Each row is a point on a landscape with many peaks, with its height.
A climber steps from a point to the highest of its 2 nearest points, and stops where none of them is higher. Distance is the straight distance between rows; heights are no part of it.
moke (h 4.42): [-12 -46 -15  -8   0   7  33  21  -1   6 -17  16 -39  14 -12  23   9  -4
  12   9   8  -7]
nazu (h 5.08): [ 22  12  28  17  45  -6  -6 -12  -9 -20   9 -12  41  -6  -5  -9  -2   0
 -26  14   4  17]
kugu (h 3.23): [ 35   8  13  -5  21  26  14  34   4  -7  -6 -20 -10   5 -12  33   3  13
  14  32 -21  -1]
zaveb (h 1.65): [ 15  23 -10  13  15  22 -21   0  26   1  -4 -36  15 -23  22   1 -21  11
 -46  -3  -1  18]
limom (h 4.58): [  3  30  25  13  -5   7  -9  -1  15  -6  -9 -13  55   4 -17   8 -12   0
 -13  11 -18  -8]
lodo (h 4.67): [ 13 -10 -45  17  24   1  -3   7   2 -21  22  -7   6 -10  30 -34   1   9
 -23  -2  19  18]
Zuren (h 6.73): [ 24 -26 -13   1   7 -11  22   8  -4   1  10  33 -35 -12  -1  -4   0 -16
 -10  11  25   6]
Bazu (h 6.18): [  5 -12   6  -4 -17 -15 -42  17   0  -8  24  -8  52  15  -4 -19  -9 -13
  -7  -7  -2  -1]
koma (h 5.14): [-19  -9   0  -3  16 -15 -37  12  27  12 -15 -10  41  -4  25 -40  -6  -1
 -22  22   1  -8]
nari (h 2.65): [ 42   3  20  -9  15  12  10  20  -9  -9  -1   1  -9 -14   6  17  14  18
  13  33   8  10]
dis (h 4.49): [ -7  -5  -7   3 -14  16  14   6  13  12  -9 -10 -28  -5  -2  28   0  11
  23   7   6  -7]
Zuze (h 6.83): [ 31 -13 -30  20  18  19   6  20 -17 -20  17  -4 -16   8  -2  -4  -5 -22
  -5  18  18  10]
zifiv (h 4.41): [ -5  16  19  -5   5   2  23  18   5  12 -46  -4 -22  22 -26  46   8  23
  12  -6 -40  -3]
movu (h 7.92): [-32 -11   7  -5  -8  23 -14  -3   1  11 -22 -23  -9  36   7   9  16 -17
  37  15  -9 -17]
tugoz (h 6.84): [ 21  -5  27   6   9   1  23   0  -7 -28  11   7  47  -1 -40  14  -4  12
 -24   3 -10   8]
mera (h 4.88): [-22  -3  22   4  22  -6  -8  -8  40  10 -29  -5  29 -12  11 -18  -6  -1
 -18  26  -1  -7]
rop (h 6.51): [ 18 -20 -37  -8  26  13 -10  20  -7 -14  25  -7 -41  19  13 -14  -3 -38
   1  13  13  10]
gufoz (h 4.62): [-10  10  14   1 -16   2  27 -13  23   9 -16   2  -6 -21  -6  29  -2  33
  10   0  -2 -15]
Vutoz (h 5.10): [ 11   4 -14 -16   4  -1  16  -6  14 -19  15  28 -17 -39  20 -19  -1  -5
 -45  15  26  13]
Temi (h 6.44): [  9 -16  28   3   1 -11  -7   3  -3 -12  18   2  51   4 -14  -5  -4  -5
 -11   9   4  -3]
zogu (h 7.24): [-50  21  31   2 -13 -34  -2 -26  -4  28  -9  -6  35 -10 -22  -1   0 -11
  -9  14   3 -27]
sogav (h 0.58): [-38  26   6   0 -20 -20 -23 -27 -44  -3  -6  -4 -11  -9   5 -27  -4  20
  24 -44  -1 -35]
mokik (h 5.71): [ -2  -2 -24 -19 -17 -35  14  -4   3  19  32  34 -27 -14 -20  -5 -15  -2
   9 -34   7 -15]
Resan (h 3.69): [ -7  26  36  -2   3 -26  14   6  18  15 -62   5 -25  23 -22  20  -4  21
   0  -1 -53   2]
num (h 4.87): [ 11  39  20  12  31 -10 -10  -2   9 -17   5 -22  59  -5 -13 -15 -13  10
 -36  19 -20   5]
baf (h 4.43): [-15  10  20  11  18   5   5  -3  41  10 -57  -2  17   5  -7  -4   2  11
   6  23 -26  -8]
gego (h 5.72): [ 13 -11  14 -29   1 -35  -2  -2   3  12  35  30 -10 -10   0 -14  -3 -13
   3  -9   4  10]
vibo (h 3.71): [  0 -45   8  -4  26   3  13  19  10   7 -11   2 -17   8  -3  16   6  -3
  12  22   5  -4]
mekek (h 0.75): [-28  11  -5   2  -9 -27 -20  -7 -24   8   0  -4 -35  -7 -10  -8 -22  20
  28 -39  12 -38]
dalak (h 4.24): [-16  32  25  14 -20  15  -3 -25   6   6 -27  -8  29  12 -14  15   0  -2
   3  -9 -22  -1]
zezu (h 8.05): [ -5 -30 -19   5 -37  13   1   9 -12 -10  11  13   1  31 -25  11   0 -16
  17 -15   6  -2]
perol (h 5.50): [ 21   1  23 -27  11 -28 -21 -10 -18  -3  18  21  -9  -1  13 -17   3 -16
  -9   0  23  26]
suta (h 6.31): [-55  -1  19  -6  -1 -44   5 -30  -7   4  27   4   1 -18 -24   7 -12   2
 -14 -22  10 -18]
Nofa (h 6.90): [ -4   0  19  -1 -21 -12   3  15 -15  23   1 -11   6   5 -13  30   7  11
  34  19  -1 -26]
gunit (h 0.96): [-25  -3  -9   8 -10 -26  -3 -14   7  28   4  -1 -32  -9   6   7 -15   4
  14 -26  17 -18]
nodu (h 7.37): [ 32  -9 -43 -23  -5   0  -4  25   7  -3  29  35 -21   6  -2 -22  -2 -23
   6  -8   2   3]
Gir (h 2.78): [-16  12  14  16 -28 -18   4 -17 -27   9   4 -15   6  -6 -23  26  -9  13
  21 -23  10 -29]
Zosuf (h 5.64): [  2  14  19  18 -10  29  32 -29 -23  -4 -27   9 -10  15  -6   9  20  -3
   2 -29 -61  22]
vap (h 3.82): [ 39  19  -4  12  26  29   0  25 -12 -25  15 -29  14   6  -2   8   4  18
   9  23  -8   8]
kore (h 6.52): [ 13  -4 -11 -10 -21   5 -26  15   7   4  22  -5   9 -13  23  -7 -15   6
 -18  -2   9   7]
Remo (h 3.22): [-24  12  13  20 -21   5   4 -25 -46  11 -18 -16  -8  14 -12  21  18   3
  38 -21  -8 -23]
pabu (h 8.12): [  1  -6 -11 -29 -19 -11 -29  23  10  28  25   3  -7   9   1   0  -4  -3
  34 -18 -11 -11]
pabi (h 9.17): [-34  -7  16  -5 -36  -8  -2 -26 -10   9  -7  10  10  11   2  -2  12   4
  22 -19  -4 -10]
zoz (h 7.35): [ 15 -22  -9   8  -6  18  12  25 -12  -6  16  -3 -14  13 -17  20  -2 -15
   7  13  11  -1]
pebe (h 7.71): [ 20   4 -33 -43 -17   1 -17  17  16  19  30  23  -4  -4  -7 -11  -5 -11
  11 -34 -11   3]
dov (h 6.13): [ 14  -7  -9   6 -11 -16  47  -6  -4  10  13  26 -28 -28 -19  19  -6  -1
 -16   4  21 -11]
penaz (h 5.49): [ -1  14  -8  -8 -14  -5  26 -14  17   3  19  14 -22 -47   4   7 -12   1
 -34  -1  21   4]
Pugen (h 4.12): [ 28   9  -6  13  21   4  -9  17 -27 -29  23 -16  40   1  16 -14  17  23
   8  15   3   8]
vamo (h 4.35): [  4   1 -13   9   5  -2 -18  12  -4 -22  22 -20  69  -4  13 -23   3  28
 -15   1   0  -3]
vipu (h 3.85): [-21  21  34   0  13 -19  25 -15  29  27 -62   6   1   0 -24   9  10  12
  -1  16 -34 -16]
Kap (h 1.48): [ -2  11 -24  24  -6  24 -15  -9  24  10  -6 -25  -3 -14   7  16 -27 -10
 -34 -17   9  15]
kadug (h 5.59): [ -7   2  12  -7  -8  23  20  16  -7   9 -21 -19 -11  22 -19  44  12  12
  33  15 -17 -14]
Fodi (h 6.86): [ 31   9 -16   0  -7   9 -11   7  -9  -8  20   2 -13 -21  22  -5  -6 -10
 -20   8  24  23]
Zozi (h 4.84): [ 19   2 -43   1  28  -2  11  -6   3 -33   4  19 -13 -24  31 -44   9   5
 -32  10  27  19]
Riget (h 7.56): [ 55  35 -22  18  31  17  28  -2 -17 -35 -10  13 -22 -12  -4  -2   7   2
 -28  21  10  22]
Tipu (h 5.36): [  0 -12   5 -15   9 -16 -43  22  25  24   0  -8  10   3  26 -28  -1 -12
  12  19  -4 -12]
Gud (h 5.41): [  8  30  23 -11  -4   9  26  -4  41  -5  -7   5   5 -24 -10  22 -12  32
 -16   9 -18   3]
Fiv (h 6.03): [ 17  10   3   2  -7  15   8   5  23  -5   4  -2  10 -24   8  14 -10  16
 -16   9   8   8]
desod (h 3.61): [-17  24  17  25   3  22  11 -29 -46  21 -28 -28 -15  20   3  17  26 -11
  35 -15 -40 -13]
Leguf (h 7.98): [-24   7  28   9 -24 -39  -6  -6 -21  32 -12  -6  26   2 -22   5   5  -2
  23  13   6 -34]
Bunup (h 7.41): [ 23 -18  20   5  27   4  27  26  -6 -13 -14  10  19   7 -30  24   4  18
  -9   8 -12  10]
Loz (h 1.80): [ 11   6   2  -6  17   2 -28  -5   5  -6   4 -19  12 -30  38 -17  -3   3
 -44   7  15  24]
fut (h 8.58): [-47   4  11  -8 -49  -8   6 -44 -29 -10  10  14  14  -6   2 -19  22   1
   5 -43 -11  -2]
fif (h 7.08): [ 36 -10 -32  -9  13  -8   4  12 -12 -24  14  46 -27   5   4 -33  12 -19
 -12   9  20  11]
zono (h 8.38): [-31   0  17   5 -23   9  -6 -17 -12  20 -33   0  10  19  12  -3  31  -7
  35   9 -17 -16]
suvon (h 6.72): [-14  -4 -16  11 -29  46  11  -9  -4 -18 -22   0  -9  22   3  10  11   0
  19 -12  -8   9]
seko (h 2.27): [ 27  -5  14 -25   9   2 -15  25  -1  -1   9   4 -15  -9  31  -7  17   6
  22  31  11   7]
sosi (h 7.09): [-16 -11 -13   4  -9  44  -4  10   2 -16  -6 -31  -3  34  -3  18  -1 -10
  23   5  -6  -7]
tipe (h 7.31): [-19 -21 -17  24 -21  34  -1 -22  -8 -30 -10   8  26  33  -4 -13   5 -11
  -7 -27   1  17]
Rom (h 6.01): [-24  -2   6 -21  -9 -47   0 -13  -1  19  40  14  -7 -19  -9  -7 -17  -8
  -7 -27   6  -6]
gisib (h 1.14): [-22  -9 -32 -10  -4 -26 -14 -11  25  36   7   5 -41 -11  13 -11 -24 -12
  -8 -37   4   0]
rel (h 3.25): [-21 -45  18 -11  -1 -12   0  16   5  13 -14  19   2  28  -8   3  12   2
  29   7  -3 -11]
gavit (h 5.30): [ 17   6  36  -1  29 -13 -13 -21 -15 -12   5   7   7 -15  12  -8   4 -12
 -27  18  31  26]
bonet (h 6.71): [-43   5  34  15  -1 -22  11 -42  -1  17  -5  -1  15  -5 -23  21 -10  -9
 -13 -13   5  -8]
bife (h 8.10): [ 41   2  -7  15  29  12  38  13   0 -23  -5  14  -7  -7 -24  10  -3  11
 -23  11  -3  15]
Nuvuv (h 2.04): [ 22  -3 -15 -26  30  -2 -29  18   3 -15   0   7 -33  -2  39 -33  13   3
  11  12  14  22]
gep (h 5.65): [-11 -34  -5 -20  24  -1 -27  28  24   7   4  -9  -8  26  17 -16   0 -16
  30  20  -6 -12]
kaza (h 1.29): [-18 -13 -34  12 -13   2  -7 -10  17  19   4   0 -20  -2   9  -1 -26 -24
 -22 -24  18   7]
zigu (h 6.08): [-12  11  13  12 -35  33  18 -35 -19  -6 -18   4   8   4   9   4  23   1
  15 -24 -24   9]
sobe (h 3.95): [-15  30  19  25  -8  26  -3 -34  -5  15 -39 -20  -2  23   4  10  13 -16
  14 -12 -36   7]
Teb (h 4.51): [ -1   0 -31  18  32  -7   3  -6  -3 -22  26 -20  47 -12  26 -27   4  26
 -22  -6   6  19]
Topuz (h 8.85): [-26 -16 -14 -24 -22   8 -13  14   8  13   6 -14 -27  28   9   5   0  -7
  44  -3  -6 -16]
niti (h 6.09): [ -3 -30 -22  -6  26  25 -11  27  14 -12   9 -27 -28  19  20  -5  -8 -17
  15  23   9  -4]
fem (h 7.61): [ -8 -20 -34  11 -35  10 -12   1   1 -25  15  11  25  21 -14 -15 -11 -19
 -13 -28  11   6]
nof (h 7.18): [ 41  36 -13  15  23  21  -4  -6  -8 -20   6 -12 -10 -24  14   1  -3   2
 -31   7  17  32]
Sezor (h 1.92): [ 17  -2 -14 -25  17  -8 -39   7   3   2   8  -1 -12 -17  37 -36  -1   0
 -27  -7  12  28]
lezu (h 5.26): [ -2 -28 -26  -7 -19 -21  31  14  -9  13  10  33 -36   6 -19  10  -2  -3
  16 -12  13 -15]

Where does a climber stop that starts at each point below?
Loz -> Topuz
baf -> zezu
Teb -> Topuz
sobe -> Leguf
gufoz -> bife
vibo -> Leguf

Call two points neighbours if one is among the 2 nearest of the other. Go from one point of each pair to the other, from neighbour to neighbour, staying as high as possible. Name the lowest point that can't be avoided.
kadug / zezu -> vamo
pabi / Topuz -> movu
kadug / bife -> dis
pabi / zezu -> suvon

For each start below, name every point that the climber comes to, in order.
mekek -> gunit gisib kaza Kap zaveb Loz Sezor Nuvuv seko nari kugu vap Pugen vamo Teb lodo Zozi Vutoz penaz dov Zuren fif nodu pebe pabu Topuz
vipu -> baf mera koma Tipu gep niti rop Zuze zoz zezu
Remo -> desod sobe dalak limom num nazu gavit perol gego Rom suta bonet zogu Leguf
